Points on a hilly landscape, in no order, each with its height.
From any point a climber takes the steepest step (rise divided by distance) to one of its 2 nearest points. It stops when none of these is higher. Distance is the straight distance between rows; heights are no part of it.
Sezu (h 287): [-21 -39   7  -3 -10  17  -7  -9  12  22  -4  -7 -10   2  33 -15 -13   3
  18 -19   9  -4 -12]
kino (h 322): [-13   9  -5  10  -7  -6  28 -15   7  -9  -8 -11   1   6  -3  -5 -37  -5
  -3 -13 -28 -10  22]
Zag (h 213): [ 16  -6 -10   4  -8 -31   3  -4  12  -2 -23  -1  11  -4  -2  -4   4  25
  11  22  -6  -9  -3]
Golag (h 497): [ 20 -17   0  -5  18  11 -21 -10  19 -27  21  -1  -5 -20  -5  30  26  12
   2  -2  15  13  10]
muki (h 223): [-10  -4 -11  -3   3  29  16  -6 -23   0  -2  16  -7  16   6  -8 -22 -24
  21 -12   9  -6 -27]
Nonu (h 184): [ -1   1  -7 -14   1  39  13  -7 -16   3   2  19  -8  13   4   4   0 -34
  14  -8  27   9 -30]
Malu (h 611): [  4  -6  23   3  12 -19 -22   2  13 -15  37 -11  -1 -19  -7   6  24  16
 -23  -9 -17   2  24]
sus (h 444): [ -1 -18  16  -2  -9  -3  -6  -1   0  21   2  -4   2  -8  -5   1  28  14
  16   0  19  12 -26]
dak (h 162): [ 24 -24  -2   3 -12  -4 -23  -7  14 -17 -20  19 -14 -14  -7  28  18  14
  -1  18 -11  -5  -5]
mumun (h 329): [ 12  12 -10 -11   5   1   5   1 -11   6  -6   5  17   6  -8  16   6 -15
   5  28  14   3   1]
pef (h 509): [ -7 -28  17  -2  -1 -10 -24  -1  22   9   9 -13 -11 -20   6  -7  18  36
   1 -11  18   9  -7]
Laz (h 142): [-20  26 -16  19   2  -7   2   7 -30   5   8  15  13  39  -3 -11 -30   3
   7   1 -24 -10 -28]
sunop (h 143): [ -6 -13  28   9 -15 -15 -19  15   9  22   0  -3 -18 -12  -7 -12  34  21
  -7 -13   4   9 -21]
piv (h 430): [-14  10   6  29  23 -11  10  18  -1  21  11   6   0  19   9 -30 -17   7
  -6 -34  -8  -2   1]
palun (h 168): [ 13  -6  -1   4 -10 -27   8 -33   6  -4   5   4   5  -3 -19  22  14  33
  -9  14 -25  -4   4]
Tuzu (h 613): [  1 -16 -14 -15   7 -11 -27  -7  15  -6  27 -27   2 -35   7 -13  -1  51
  22   1  25   2  -4]
zon (h 441): [  9 -10   6   7   8  -9  -3  13  20   6 -10   0  -2   2   4  -7  14   4
   6 -14  13  15   5]
mubev (h 375): [-15   1   1  20  10 -16  28  -8   5  17  13  -6  18   5  11 -11 -32   9
  -2 -11  -6 -16  11]
Rig (h 571): [ -3 -33  -1  -6 -15  29   4 -10  12  -6 -22   6 -16  -1  24  -3 -13 -16
  28 -16  10   2 -15]
lobim (h 371): [-22  -9   7 -10   6  29 -11   2  -6  37   4  -8   4  13   4   4  21  -5
  15 -10  32  22 -31]
pufa (h 78): [  7 -12   2 -11  17  17   0  -2  -4   1  15  -7  15   4   9  11 -11 -17
  11  11  17   0   2]
dar (h 347): [  0   4  14  -6  -8 -24  32 -35  -7  18  36  -3  16  -2 -18   9   4   6
   4  -6  15  -9  -8]
tubi (h 359): [  2 -10  10   1 -12  24 -16  19 -10   8 -20  15  -6 -10  10  17  24 -31
  -1   6   9  17 -16]
Tizad (h 275): [ -8 -19  15   6  -3   0  -3   5   0  11   8  -1   3   0  20 -12 -19  -7
  -4   1 -11 -17   1]
pob (h 616): [ -1   3  15   3  -5  11  25 -10  -4  -7  19   5  -6   4  -6   9   7 -27
  -6 -21 -22  -1   3]
nelop (h 379): [  9   6   7  -5 -10  -1  38 -38   4  -8  29  17  -9  -5  -6   9  15 -14
   3 -36  14   3  -9]
Tefav (h 52): [  1 -15  -1 -21  10  27  -6  -5  -1   9   4  -5  13   0  12  11   2 -16
  21  12  37  12 -14]
tusi (h 556): [  7  -8  -6 -14  -8 -14 -28   4   6 -19   9 -16   2 -15  14  -6  -5   6
 -12  37 -23 -16  27]
koval (h 259): [ -4  -9   9  -3 -16 -16 -18   8 -14  11  -6  -5  15 -12   6  -1  18   3
  -4  40 -14 -14 -11]
Rabi (h 268): [  2   5 -19  -5  12  13  13  -1 -16  12  -6  11  12  20  -2  -2 -21 -13
  23   5  22  -5 -17]
fabuz (h 582): [ -3 -15   0 -21   8  -6 -17 -11  -2   0  37 -30  13 -29  -7   3   4  35
  28  15  24   1  -9]
bel (h 265): [ -5  18   3  -5   4   1 -39  48 -21  11  -7   0   4 -22  20  -8  11   0
 -37  24   7   1  10]
dazez (h 165): [ -7  -9  35  12 -13 -24  -7  11  -3  20  15  -7  -1 -12 -10  -4  29  11
  -6  -4 -15  -3 -11]
suge (h 528): [ -2   3  13  15  13  -2 -14  26   1  16   6  -1  -4   7   4 -16   5 -13
 -19 -10  -6   3  11]
Romug (h 312): [-21 -29   4 -12   3  17 -23   3   7  28  -1 -11   0   4  27 -15  -4   4
  12   1  19   2 -17]
Rizuz (h 277): [ 14  11 -13  -1  -5  -5  22   0 -12   5 -23  11   6  11 -15   6   6 -12
  15  10   9   5  -9]
ber (h 351): [ -6 -20   7  -5   0 -13 -19   7  21  13   3 -18  -5  -9  30 -38  -5  46
  -2  -6  28 -10   7]
raro (h 595): [ 14  -4  -4   3   6  -9   8 -14  27 -24   1  -8   0   5  -3  16 -16   2
   2  -5 -11   4  30]
tekoz (h 366): [ -3  -2   2   8  18  33 -27  33  11  -1 -10   5 -15  11  17  -5 -11 -28
 -11 -14  17  14   9]
tam (h 643): [ 15  14  -6 -15  12 -14 -14   0  -7 -10  22  -9  15 -28 -20  22  35  18
   5  24  16  11   4]
botuk (h 343): [  4  20  -6  -4   4 -15  42 -24  -6   7  13   3  10  12 -15   4  -2  -5
   4 -14   4   1   6]
feteg (h 466): [-10  10   3   8  38   8  -3   5 -13  16  35   2  22  24  -2   2 -13  -7
   1  -9  10   8  -3]
bazov (h 281): [ -3   2  -5   0  -1  23 -27  31 -18  15 -30  14   4  -3  17   8  -5 -22
  -8  21  13   7 -20]
Vok (h 360): [ 12   2  -5 -18 -10 -11  27 -27 -12  17   9  10  13   3  -8  -2   5  -7
  22   4  29  -9 -24]
Fuz (h 667): [ -4 -11   1   2 -24   1  23 -12  -4 -16 -13   8 -14  -6   1   5  -4 -12
  11  -8 -23 -11  -2]
fef (h 554): [ -5  24  -5  14   3  -5 -15  26 -14  13 -19   6   5  17  -3  -8  -7  -9
 -23  22 -24  -4   0]
Vofa (h 597): [  4  -9   3 -11 -11  -1 -20   5   1 -11  -7  -5   2  -9   3  17   2 -12
  -9  35 -21  -7  14]
Leri (h 664): [  5 -25  14  10  -9 -15  -6 -24  19 -15  15   4  -5 -15   5  20   1  16
 -15  -1 -26 -11  15]
vomir (h 215): [ 20   8 -13   9 -13 -25  25 -20  10  -9 -21  13  -5   6 -19   7  11  16
   5  -2 -22   6   2]
Vitik (h 499): [  1  -3 -11   8  31  14   2   6   9  -7   3 -10   9  22   7  -6 -46 -12
   8 -13  14  -5  19]
Seg (h 345): [ 15   1   4   6  -8  -4  32 -41  13 -19  17  16  -9  -4 -11  25  12   2
  -1 -24  -3  -1   4]
Fulan (h 123): [-17   9 -20   9   3  13  12   9 -13 -26 -39   3 -21  10 -13 -17 -26 -19
  15 -25  -9 -11  -7]
neb (h 124): [ 15  -7  -3 -13  14 -10   9 -23  11 -17  30 -11  20  -3  -4  18  -1   9
   6   7   9  -4  19]
Sok (h 547): [  9  -3  -8   4  20  -6   8   4  19  -9   1 -11   6   7   4  -2 -21  -5
   8  -7   8   1  25]
Lak (h 338): [-28 -21   2  -7   2  17 -14   3  12  36  -3 -23  -7  13  14 -12  15   9
  14 -22  26  14 -23]
Fudal (h 462): [-13   5   5  23  13   4  12  24  -4   8  -4  14 -18   9   4 -26  -3  -9
  -2 -40 -16   6  -5]
nukug (h 249): [ 17  19 -18  -8 -16 -13  36 -39   9 -19 -21   3  -6  10 -24   8  -5   9
   7  -2 -13   9  10]
ligo (h 512): [-11  -2   6 -21  16  23 -17   5  -1  17  18 -23  11  -9  -2  14  25   4
  16   4  47  29 -15]
sose (h 231): [  2  27  -6  -6  -6  -6  19 -13  -6   8  -7  -6  12  19 -19  -2  -4  -5
  -7  19 -35   7   9]
mip (h 204): [ -8   3  23  16 -19 -33  -1   8   4  18   0  -5  -1  -1  14 -29   6  18
 -26   1 -30 -29   5]
fevu (h 657): [-18   9  -1   6 -13  18  -9  12 -28  -3 -13  10  -8  14  -3   0 -14 -32
 -10   9 -35 -12 -12]
taz (h 606): [  6   9   4  -6  19 -10 -26  10   2 -10  34 -16   1 -32 -22  19  35  26
   5   3  17  20   0]
Vikuz (h 573): [-18  -1  11   6   4  27  19   2 -19   1  24  17 -12   8   3  -1   1 -30
  -2 -30 -12   2 -14]
zemi (h 620): [ -1 -23   4   2 -15  13  15  -7  -3   1  -6  11 -11  -4  11  -1   1 -13
  19 -17  -1  -4 -14]
gesuk (h 314): [ 22 -20  -5   7  -1   2  16 -32  17 -19   4  20 -10  -6  -9  29   6  14
  10 -22  10  -1  -2]
Tedol (h 190): [-10  20 -25 -17 -13  23   9 -12 -32 -22 -28   7  -9  16 -24   0 -24 -32
  12   5  -3 -16 -16]
vepi (h 288): [  6  14  -1 -11  -9 -16 -35  33  -9  -1  -2  -8   6 -24  15 -17  16  13
 -24  37  -3 -10  14]
vazab (h 136): [ 21 -25  -5   1  -8 -12 -32   2  12  -9 -24  12 -12 -18   3   7  23  28
   3  24   8  -2 -10]
kiba (h 663): [ -3  12  11 -13 -19   7  30 -37  -5  -6  28   2  -4   8  -8  12   0 -26
 -14  -6 -28  -1   7]
Lupi (h 570): [  0   4  10  -3  24 -21  -9   9   6   5  30 -26   9 -16 -21   1  20  31
   7  -5  22  19   2]
Vone (h 652): [  8 -13   6   7 -11   4 -10  13  15 -16 -20   2 -17   1   8  -3  -9 -21
  -3  -5 -13  -6  16]
zuto (h 697): [  8 -29  14   3 -14  -5 -12  -1  16 -14  -3   5 -13  -8  12   7   0  -2
  -5  -2 -18  -8  13]
venu (h 634): [  7 -17   7   4  -5  -7  13 -28  25 -20  17  -3   4 -10   4  24 -17   9
  -5  -6 -12  -9  25]
Peniv (h 87): [  5  10   7  11 -13 -13  -2  20 -13  23 -26  10   6  -8  -5   1  36  -3
  -2  14  -2  10 -17]
magu (h 511): [ -9  -4   1  -2  -1 -30  -5 -11  12  -6  22 -22  14 -15  16 -14 -16  30
 -12  17 -23 -23  29]
vol (h 280): [  9  11   2   9  10  24   0  19   3 -10 -11   6  -2   8  -6  18   6 -34
  -8 -11   7  21  13]
kipen (h 311): [  0   3   8 -14 -12 -13 -40  29  -6   4  13 -12  -7 -27  13 -34  21  32
 -13  18   9 -12   6]
rike (h 642): [ 13 -18 -12  -8  11  -6 -41   0  22 -15  17 -12 -14 -31  10 -11   6  48
   6  -6  24   3  11]
nagip (h 423): [  2   0   4 -18 -10  -4  16 -27 -11   5  19  -6  17   9  -6  13  -5 -13
  -3  22 -13 -11   4]
Soru (h 473): [ -4  -2   8 -12   9  14 -29  19   6  11   0 -13   2 -23   5  11  32   5
   2   5  35  33  -8]
Noz (h 413): [ 23   7  -2 -21  -2  -8  17 -28  -2   0  19   6  12   1 -17  18  18 -11
   7   9  32   3 -10]
Basog (h 690): [-22   4 -18  -6 -15   5  54 -31 -13 -11   1  12  -6  -8   6  -7 -33 -10
  15 -14  11 -22 -12]
dazak (h 653): [ -2  10   1 -10 -13  19 -18  10  -9 -11 -21  -5   3   0  -5  24  -7 -33
 -16  35 -20   0  14]
tabar (h 220): [ -6 -20  20  17 -28 -30  -5  -7  11   4   0   1  -4 -16  14  -8   1  25
 -17   4 -31 -27   3]
kogog (h 501): [ -3  39 -23   8   2   2  -9  23 -19   7 -41   3   8  18 -12   5 -16 -14
 -15  24 -17   8   0]
sovot (h 197): [ 26  -4  -6   3 -14   4   0  -9   9 -22 -23  16 -13  -2 -14  30  19  -7
   4   9  -8  10   1]
Romo (h 500): [ 16 -10  11  -5   7  29  14 -16  15 -19  18  -1   1   6   4  20   5 -23
   7 -21  20   8   4]
Taf (h 284): [ 21 -22  -7   5  -1 -13  13 -34  13  -2  -3  16  -4 -10 -11  20  10  34
  18  -8  17  -1 -15]
pufet (h 146): [ 16  -5  -4 -13   4 -22  12 -42   6 -11  29  -3  13  -8 -16  27   6  29
  -3  16  -3  -7   9]
zibu (h 169): [-12  18 -12  13   5  -9  23  -1 -17  15   0   4  12  25  -4 -17 -23   0
   0  -2 -25 -14  -8]
Livi (h 344): [-17  37 -15   3  11  -1  46  -9 -28  -3  10  14  -7  22 -17 -12  -3 -12
  -6 -22 -23   4  -6]
boki (h 157): [ 22   0 -20  -4  -2 -20 -39  17   7 -12 -18   5  -3 -29   1   3  26  35
  -7  29  11   0   1]
lukuv (h 484): [  8  10   1  16   8  -8  10  18   5   8 -11   7  -3   6  -6  -6  14 -12
  -2 -13  -7  11   4]
bagun (h 385): [  4  17   6 -13  -3 -20  31 -31 -13  17  24  -4  19  11 -19   8   7  -4
  -1  12  -4  -2  -1]
guf (h 316): [ -7  -7  17   5   6 -21  19 -11  -2  21  28 -10  18  -5  -7   1   5  15
   7  -6   8   0  -2]
tel (h 326): [  7  -3   3   0  27  28 -15  23  15  -8   3  -5  -1   3  12  10  -1 -25
  -5  -7  22  21  17]
bas (h 552): [ 24   1  10 -12  -9  20  10 -16   9 -22  14   4   1   6  -7  29  13 -30
  -4  -1   6   3   3]
Roget (h 609): [ 12   5   8  -9 -20  19  20 -33  10 -31  14   3 -10   4 -11  29   2 -28
 -13 -11 -19   0   9]
bani (h 235): [-32  -7  15   8   3  15   3   4 -18  38  15   4  -3  12   3 -17   8   0
  11 -26   2   8 -39]
pason (h 395): [ -6 -16  15  -3  -5  34 -28  23   7  11 -10   4 -11  -7  19  10  27 -22
  -6  -9  14  25  -8]
napi (h 477): [ -2  -8  -3  11  -4  -4  -4  18  -4  21 -22   2   1   9  21 -31 -21   9
   7   8  -1 -19 -17]
Mut (h 479): [ -9 -31  18   4 -16 -15  -1 -10  10  20   4  -9  -1 -14   7  -7  10  31
  11  -6   9  -3 -21]
Gadab (h 594): [ -6  11  -3   8  -4  10 -16  21   1  -9 -27   0 -16  13  -4  -9 -21 -25
 -15  -4 -20  -6  16]
dip (h 561): [ -2   3  16   0  13  -9 -29  32   5   7  13  -8  -6 -10   6 -18  21   6
 -22  -2   9   7  18]
sel (h 489): [ -9  -4   5   0 -10 -20  15 -27   6   2  18 -15  21  -6   8   2 -23  17
 -10  17 -31 -15  22]
kopi (h 337): [  1   8  -8   2   4  -8 -19  23   1   3 -21  -9   1  10  11 -24 -24   2
 -15  27  -7 -23  17]
sug (h 243): [ -4   2   2   1   8   7 -32  36 -11  12 -10   4   2   0  18  -5  -4 -10
 -19  21   5   0   1]
kimus (h 244): [-11  23 -15 -14 -16  20   6 -15 -15 -22 -45  -7  -6  12 -32  -1 -21 -24
  10   4 -22  -7   6]
pez (h 458): [ -3 -16  12   0   2  32  22 -15  11  -5  20   2  -8  -1  13   6   1 -17
  14 -38  17  11  -7]
mepab (h 167): [-11  16 -21  -7   4  11  36 -10 -11 -34 -31   0 -17   8 -22  -7 -22 -16
  16 -25  -1  -6   0]
lagu (h 424): [-13  16 -11  18  19   4  34  10  -7 -14 -11   7 -16  13  -5 -20 -14 -12
   7 -43 -14   5  -2]
rukan (h 443): [ -1  41 -19  -1   9  19  -3  14 -20  -4 -25   6  12  19 -19  22 -16 -25
 -17  11  -6  17   6]
geva (h 117): [-22  14 -14  23   3   3  -1  21 -28   2  -5  22  -3  25   5 -20 -22  -4
   8 -11 -19  -7 -29]
Melev (h 217): [  7  18 -26  -8  -6   4  35 -12 -10 -16 -28   7  -7  10 -22  -4 -10 -14
  18  -3   0  -3  -4]
Tade (h 290): [ -8  13  -9  -4 -16   8  19 -21   2 -21 -24 -12  -6   8 -18   0 -31 -13
   4  -4 -33  -4  17]
tud (h 703): [ 16   5  -5  -1   5 -26 -24  22  12 -10  -1  -5  -5 -15   5 -22  21  35
 -11  10  11  -3  19]
Kuf (h 553): [ -4 -20   2   6 -10  -9  19 -15   4  14  -5  -2  13  -5  16  -9 -24  11
  20   3   3 -16  -8]
vupu (h 527): [ 22 -18  -7  -6  10   0 -28  -7  17 -32  13  -2  -8 -19  -1  24  11  15
  -5  13  -5  -1  19]
tevet (h 133): [  0  19 -14 -13  -6  35   6  -5 -26 -14  -6  15  -5  16 -13  17 -17 -47
   2   4  11  -9 -16]
vosok (h 248): [ 21 -10 -12  -2   2 -20  15 -17  10  -3 -10   3  10  -1  -7  11   3  21
  21   9  16   0   1]
Rapaz (h 557): [ 21  -7  -7  -1  16  -4 -11 -14  29 -37  11  -6  -5  -6  -7  23   2  17
 -11   0 -19   5  34]
zuze (h 416): [  8  -4   1  -9  -5  20  34 -24   3  -9  10  17 -11  -5   1   4  15 -19
  15 -31  22  10 -20]
vipog (h 313): [  5  -2  -3   0   8  -4  13  -4 -12  23   5   1  18   8  -5  -7   0   3
  18   8  17  -4 -17]
Luzu (h 429): [-12   4 -14  10   6  20 -28  24 -18   1 -13  18   2  21  10   0 -34 -15
   1   5   5  -1 -17]
Pel (h 270): [  1  38   2 -10 -11   8  27 -18 -10  -2  -3   5  -1  19 -27   6  12 -24
 -17   6 -33  23   6]
Sidu (h 56): [  3  15  -2   2 -12   4  -6  24 -22  13 -33  17   5  -6  -3  18  23 -25
 -14  18  -5  14  -8]
munu (h 408): [ -7 -15  13 -14  -9  18  -1  -6   1  24  -2  -4  -3  -1  -4  10  35   0
  21  -9  33  24 -32]
fafe (h 411): [  5  -3  -4   0  13  12 -26  33  12  -6 -18   0 -11   9  13 -16 -22 -14
 -12   2  17  -1  23]
Dute (h 304): [  1  -3  -1   0  -1  -5  -1   4   2  -3  -5 -10   6  11   6  -7 -22  -8
  -6  15 -17 -13  15]
tetu (h 372): [  8  -4  -1  -3  -4  -4 -21  32  10  -6 -21  -1 -11   0  18 -24  -8   2
 -15  15   8 -12  18]
Fud (h 774): [-21  14 -15  -5 -20  -4  50 -31 -20  -4  -5   5  -3   2  -2  -8 -23  -5
   3  -2 -23 -20  -6]
keson (h 755): [ 15  11  -7 -10  12  -6  -3  -1   7 -17  -1 -11  12   2  -9  19   7  -4
  -3  22  -6  13  25]
tak (h 182): [ 22   2 -19  -2   5 -32 -19   1   9 -10 -14  -3   8 -18  -8   3  19  41
   4  33  -1  -3   4]
tivid (h 380): [-16  31 -18   7  16  14  27   5 -26 -18  -2  17 -12  25 -17  -6 -15 -18
   1 -23 -16   3 -12]
kurog (h 403): [-14   2   9  24  19 -22  19   6   8  26  18 -11  13   3   2 -22 -13  20
   1 -22   3  -5   5]
ravem (h 294): [  9  13 -16  -3  -8 -13  45 -38  10 -13  -2   4   2   3 -10  10 -19   4
  11 -13   7  -2  10]
nubid (h 118): [  3   1  15  18  -9 -19  -3  20   2  27 -18   7  -9  -4  -8 -14  39  12
   5 -12   2  14 -26]
Luz (h 694): [ 15  25 -17 -19  14  -9  -8   5  -9 -11   6 -11  26 -17 -10  27  18   3
  -3  37  11  17  21]
num (h 189): [ 21  -2  -6  16  -3 -31   1 -15  17  -5 -20  11 -11  -4 -16   8  19  36
  -9   4 -29  -3   4]
vake (h 614): [ -5 -11 -13  -2 -19  -1  42 -29  -8   6  -4   8   9  -7  10  -7 -33  -1
  26  -1  12 -20 -13]
Pupaz (h 234): [ 15  12  -4   8  -4   6   8   5  12 -18 -21   9 -10   6 -17  19  16 -19
  -4  -6 -13  18  15]
Sis (h 543): [-17  29 -10  10   0  24 -25  16 -13 -16 -23   2  -7  21 -15   5 -31 -30
 -16  -7 -21  -3  14]
Bomar (h 460): [ 24  -9   1 -11   7   3   1 -18   8 -12  17   4   6  -6 -12  28  23   9
   9   2  25  10  -3]
fani (h 406): [  8 -22   6  12   0 -12  -3  -2  32  -2  -4   3 -10  -8  15  -7  -3  23
   2 -22  10   2   8]
sen (h 668): [ 18  -8  -4  -7   2 -14 -40  10  16 -17  14  -1 -21 -29   5 -22  16  54
 -10  -2  11  -9  19]
Nesi (h 185): [-12   1  22  17 -10 -25   4  12  -8  30   2  -4   4  -2   1 -21  17  10
  -8  -2 -19 -16 -19]
zilap (h 532): [  7   4  -2 -11  -5 -24 -26   9   6 -15  21 -20   3 -18  13 -24  -3  26
 -22  22 -20 -25  34]
Paz (h 309): [-10  36 -11 -12  -4   4  37 -14 -25  -7  -9  12 -12  18 -21  -9   7 -21
  -7  -2 -26   7 -10]
Favaf (h 455): [  2   1  -6   8  22  14 -11  23  15 -14 -12  -8  -6  17   2 -11 -38 -17
  -7 -16   8  -4  27]
zizuk (h 636): [  8 -11  14  -1   2 -12  -5 -21  12 -13  33  -6   3 -13 -12  26  19  16
 -15   1 -21   2  16]
Dem (h 264): [-10 -35  12   7 -16   4   2  -8  14   6   3   2  -7 -13  29 -11 -23  -2
   7 -13  -4 -13   3]
nife (h 551): [ -4 -11  -3 -24  11  11 -21  -8   4  -2  33 -32   8 -23  -6  10  20  22
  27   7  38  21  -9]
besu (h 459): [ -6  -1   4  -9 -19  -7  26 -33  -1  -3   6  -6   9   5  -2  10 -22  -3
  -2  17 -30 -11  14]
toz (h 719): [-12  22  -6  -6 -16  21 -11   9 -27   0 -24   5   4  12 -12  17 -16 -32
 -14  33 -26  -2  -6]
pev (h 438): [-12   3 -13  17   9   5 -18  21  -9  25 -19  11   4  24  22 -35 -22  13
  12   1   9  -8 -33]
Beku (h 200): [  4  18  -8  10   5 -21  28  -5   1  10  -8  -8  12  18  -9 -11  -7   5
   1   3 -22  -3  14]
Puvi (h 515): [-14 -21   1  14  -9  -8   6  -2   3  24 -14  -4  10  -3  30 -29 -26  20
  13   0   5 -25 -21]
Vuso (h 102): [  4  -9   1 -14  17  -3  -6  -3   1  -6  27 -16  18 -12   4   9   7   3
  11  14  18   2  11]
sibe (h 92): [-25   9 -20  11   4   8  14  18 -25 -15 -27  16 -18  14  -3 -23 -23  -8
   7 -19 -19 -11 -26]
Tomi (h 498): [-11   3  17   1  20  21   5  -6 -12  21  46  -2  14  17  -4   8   0 -20
  -4 -13  13   4 -12]
bur (h 537): [  7 -10  12   4  18 -15 -18   5  23  -2  19 -16  -5 -15  -2  -5  19  31
   2 -16  19  15  10]
pere (h 320): [  5  -5   5 -10  -4  16 -28  29 -10   7 -23   8   1 -22  18  19  15 -20
 -13  23  15  15  -5]
zem (h 144): [ -4  10  -4  -1   5  43  -5   6 -20  -3   6  19   3  16  -1  20 -11 -38
  -2  -1  14  10 -17]
vedal (h 330): [  2  -7  18  -7 -13 -16 -23  18  10   2   3  -8 -11 -14  20 -41  12  47
 -18   1  14 -20  11]
sem (h 236): [ -1 -18  21   2 -21 -25 -18   3   3  10   3  -5   2 -17  11 -11  13  18
 -11  24 -19 -22  -5]
pum (h 534): [-17 -10  23   0   6  38  -2  -2 -15  14  31   7   2   9  10   7   7 -31
   1 -16   7   8 -19]
duru (h 753): [ 22  15 -18  -4   3 -24 -25  21  16 -25 -22  -5  -6  -7   1 -10   8  22
 -16  25   0   0  31]
pova (h 388): [  9  28 -14  -3  21  13   4  19 -16   2 -15   6  17  11  -9  28  -4 -25
  -9  15  17  17   9]
sal (h 718): [-14  10  -5  -6 -28  -5  47 -27 -12 -20 -12   8 -17  -7  -9  -3  -3  -7
   2 -10 -30  -7  -5]
vur (h 817): [ 14  15 -12  -1  13 -12 -11  19  18 -17 -15 -13   3   0  -5   0   1  -5
 -14  15  -5  10  36]
vagu (h 483): [-12  10  -7  14   5  32 -30  32 -15 -12 -23  14 -11  15   1   6 -28 -34
  -8  -7   0   3  -4]
Sada (h 495): [-16   0  13  16   9  12 -14  32  -6  24   1  11 -12  12  12 -22   6 -12
 -11 -24  -5   9 -12]
Degef (h 587): [  0  -8  23  -2  -1 -13 -34  17   9  -5  26 -12 -15 -22   1 -12  25  22
 -21  -7   1   2  12]
bodud (h 373): [-15 -22  11   0   0  -3 -11   0  34  14   1 -17 -13  -3  28 -28  -6  34
  -1 -33  29   5   9]
faniv (h 603): [ -2   9   3   5  -4   4  -2  11 -16  13  -7   6   2  11  -4   4   5 -23
  -9  15 -22  -2  -2]
soli (h 286): [ -1   4  -4  -9  -3  -5  -8  11 -21  12  -6  -1  23  -4   1   7  11  -6
   1  42   4  -6  -7]
Pazis (h 399): [-10   6 -12  12   8   8 -36  32 -12  10 -17  14   4  26  26 -26 -33   7
  -7  14  11  -9 -15]
Lekob (h 289): [-13  -8  18   3  18  -1   8   1   5  23  23 -13  10   2  -2  -6   5   6
   7 -25  18  12  -6]
nof (h 431): [  6 -10   9   2   1   9 -27  20  15   5 -12   8 -12 -10   5   8  37  -6
  -4  -9  20  27  -4]
zamur (h 261): [-24  -4  17   6   6   2  22  -7 -12  40  23  -7   9   5  -3 -15  -3  14
  15 -27  19   4 -28]
Lem (h 348): [-20  11   1  25  -5 -17  31 -14  16   5   8  -9   5   0  10 -10 -31   9
 -11 -20 -29 -10  30]

Call two points neighbours if one is among the 2 nearest of the other. Go from one point of each pair to the other, from neighbour to neighbour, staying as high as possible. Name the lowest point that can't be avoided.
Fud / toz -> bani
mumun / kiba -> Lekob
Fud / Leri -> Pazis

For each start below, name the point where the climber stops.
Peniv -> mumun
boki -> kiba
Dem -> vur
bani -> vur
pason -> vur
